The views of a scene show one set of named points, each view turned or mirrored, and shifted as a whole, with a little noise and some points left out.

Scene 1
View 1
k_971: [  8 -26  60  -5  35  13 -52  -8  33 -11   4  33 -36   1  -9  13  64  -1
  -2  24]
k_672: [ 21 -13  21  15  23 -21 -31   5  48 -20  51  25 -27 -53   5  24 -14  -7
  -8  16]
k_644: [  1  18  37  12  12  -7  -1  -3  30  11 -24   6   8   9   5  33   6  -2
 -20   9]
k_947: [  6  17  38  12 -14  13   7  -1  27  -7 -18 -20  13 -39 -13  19  16   3
 -20 -11]
k_939: [ -4  43  19   9 -32  18  23  13   8  15 -54 -46  41  -2   3  31   8   9
 -19  -7]
k_841: [  8  15  21  12  -7   0  -1   8  28  -3  -3 -13   9 -31   2  27  -2   1
 -15   1]
k_101: [ -6  18  60   9  23   1  -2 -16  27  19 -50  16   8  38  -2  32  33  -2
 -25   9]
k_231: [  3   7  40   3  12   7 -18   1  25   5 -20   6  -1   9   2  26  29   1
 -11  14]
k_635: [ -3  15  61  12  18   1   1 -18  33   8 -38  12   5  12 -10  27  30  -2
 -26   0]
k_95: [  1  19  44   3 -43  49  10   3  11 -14 -40 -53  25 -53 -29   5  54  14
 -15 -25]
k_902: [ -1   5  60   2   6  22 -12 -10  23   0 -37  -2   1   0 -16  17  55   3
 -16   0]
k_284: [  0  37  24  21  11 -25  16  -1  32  22 -28   4  22  19  17  46 -29  -5
 -28   8]
k_441: [  4  20  31  16  11 -13   3  -3  34   9 -15   6   9  -1   7  35  -9  -3
 -22   6]
k_359: [  4  11  65  20   3   7  13 -25  43 -13 -19   1   6 -46 -29  15  24  -3
 -32 -22]
View 2
k_902: [ -9   9 -29 -21 -13  -9  11  25 -40  31 -36  16 -32  13 -19  29 -35  -6
 -16 -16]
k_95: [-63   7  -2 -23  -8 -35  -4   5 -61  33  -3  20 -70  35  18  55 -41 -15
   4 -30]
k_644: [  0  -8 -22  -7 -11   3  19   4 -19  35 -23   1  15  17  -5   7 -26 -29
 -17 -18]
k_359: [-39   7 -22 -36  22   4   9  18 -38  52 -25  -9 -16  49 -16  21 -30 -11
   7 -12]
k_971: [ 18   3 -29 -35  -3  -4  -3  64 -12  -2 -78  -4 -33   1 -40   1  -5  -3
 -23 -11]
k_939: [-31  -8  -7   9 -30 -21  19 -30 -45  44  17  25 -10  21  31  38 -46 -39
 -13 -32]
k_635: [  0   7 -35 -17  -8   7  24  15 -33  46 -31   8   1  18 -23  18 -36 -11
 -16 -11]
k_284: [  2 -18 -19   6 -11  12  29 -21 -10  47  -4  -4  49  23  10  -3 -26 -47
 -16 -19]
k_441: [ -5 -12 -18  -9  -4   6  18  -1 -14  37 -19  -7  22  25   1   1 -20 -36
 -11 -19]
k_947: [-40  -5  -7 -21   4 -12   4   5 -34  34 -13  -2 -22  38  10  23 -26 -27
   1 -23]
k_672: [-16 -26   3 -35  32   3 -14  37  16  -1 -54 -45   6  39  -1 -28  21 -41
   2 -19]
k_101: [ 17   7 -42  -7 -23   8  32  11 -32  46 -31  18  10   5 -26  18 -41 -11
 -26 -10]
View 3
k_902: [  5  -4   9 -11 -25 -14 -37  17 -27 -20  14  33   0  14   6 -21   3 -17
   3  22]
k_284: [-22  33 -20 -28 -15 -15 -24  43 -14  -1   5  16   9  16  60 -18 -16  35
 -32 -47]
k_359: [ 16  -3 -10 -47 -23 -31 -31  32 -29 -14 -18  55  21  22   6 -18  27  -7
   0  -4]
k_971: [ 15 -24 -10  35   1  24 -16  13 -29 -35  20  35  -7  31 -39 -20  -2  -3
   0  21]
k_95: [  1  28  18 -55 -43 -38 -44  16 -55   2  -3  35  13 -25  19  -3  35 -47
  43  32]
k_841: [ -8  33 -21 -29 -11  -6 -14  33 -43   0  -6  26  14  -3  19  -2  16   8
   8 -23]
k_672: [  9  14 -55   1  21  30  16  37 -48 -13 -19  40  18  18 -33   2  26  30
   3 -41]
k_101: [ -7  -5   7  -6 -26 -18 -43  26  -4 -21  24  23  -4  30  37 -33 -23   6
 -30   1]
k_635: [  1  -5   1 -17 -23 -20 -38  28 -12 -20  10  33   4  28  25 -28  -7   3
 -20  -1]
k_231: [ -7   9  -6   1 -13   1 -26  23 -26 -15  16  21  -2  13  14 -17  -7   3
  -6   0]
View 4
k_947: [  0 -17  21 -12  29   4   5  16 -20  42  16  11 -31 -12   7  44  -7 -25
 -25  20]
k_359: [ -6 -39  14 -12  25   9   3   8 -38  42   4  21 -28  -5  -2  35  -3 -37
 -56  -4]
k_95: [ 21 -27  31 -38  34   0 -23  38 -36  48  31  17 -72 -25  -5  61   8 -31
 -12  49]
k_231: [ -4  -6  21   5   7   4  -8   2 -13  14  -4  -5 -10 -18   9  11  21   2
 -26   8]
k_971: [-10 -21  11 -22 -26  11 -19  -7 -26  26 -27 -22   5 -30 -26  -4  33  39
 -57  -3]
k_635: [ -5 -22  19  15  16   4 -13   1 -28   5  -6  12 -19 -10  14   9  26 -23
 -41  -6]
k_841: [ -7  -2  20  -1  27   5  20   8  -3  41  13   1 -12  -9  13  39 -16 -12
 -18  17]
k_939: [ 13   5  35  16  48  -6  -6  28  -7  10  32  17 -50 -12  38  44   8 -41
  14  39]
k_902: [  4 -24  23  -9   8   3 -26  12 -32  16  -2   5 -32 -23  -1  16  33  -9
 -35  12]
k_284: [-14   9  22  48  38   1  23  -4   5   1   7  13   1   4  46  15  -4 -34
 -14  -5]
k_441: [-12  -1  19  23  25   4  17  -1  -4  18   3   6  -2  -3  25  20  -3 -19
 -25  -1]
k_672: [-28  -3   4 -14   0  17  46 -13   3  68  -9 -20  32  -6 -13  28 -38  23
 -50  -7]
k_644: [ -9  -4  20  22  21   3   5   0  -9  10   0   5  -7  -8  23  14  10 -16
 -24   1]
k_101: [ -4 -15  22  28  14   1 -20   0 -24 -14  -9  10 -17 -12  23  -3  40 -20
 -33  -6]
View 5
k_644: [  5 -21 -25 -15   1  -1  -8   9 -13   7 -12 -25   8  18  10  21  19  11
   7   9]
k_635: [ 14 -40 -45 -16  -2   9   3   8 -13   5 -21 -20  15  16 -10  24  15 -11
  12  14]
k_441: [  5 -11 -18 -13  -7   3  -9  10 -17   9  -8 -21  11  23  16  18  18  20
  -1   4]
k_939: [ -1  -3 -34 -30  -8 -33  31   6 -28  -8 -27 -60  31 -14  47  25   6  16
  36 -24]
k_95: [ -3   1 -59 -41 -15   7  54   7 -47 -24 -32 -10  18 -43  36  35 -31 -30
  42 -32]
k_841: [ -5   9 -17 -21 -10   9   1  10 -30  -1  -6  -6   2   4  33  22   0  14
   3 -11]
k_284: [ 10 -13 -13  -8 -11 -17 -13  10 -11  15  -9 -47  26  36  21  12  33  39
  -2   4]
k_101: [ 14 -52 -44 -14   9  -5  -3   6  -3   7 -24 -37  12  18 -15  24  27  -8
  20  22]
k_902: [  5 -37 -51 -26   8  12  13   5 -18  -7 -24 -10  -1  -8  -5  32   1 -29
  26   8]
k_947: [  1   1 -36 -26 -17  13  20  11 -36  -6 -16  -5  15  -5  26  25 -10  -4
  12 -16]
k_359: [ 15 -15 -49 -20 -31  33  18  14 -35   1 -18   9  28  10   1  21 -11 -17
  -1  -5]
k_672: [-11  19   5 -10  -4  50 -36  14 -27   8  16  48 -32  24  17  19  -3  14
 -31   6]
k_231: [ -1 -27 -29 -19  16   6  -7   6 -12  -1 -13 -14 -13   4   5  28  13  -6
  16  12]

In a view up to two points have been moved. Name them for each view, in the order of its rows, or write -.
view 1: k_359
view 2: k_284
view 3: k_902
view 4: -
view 5: -
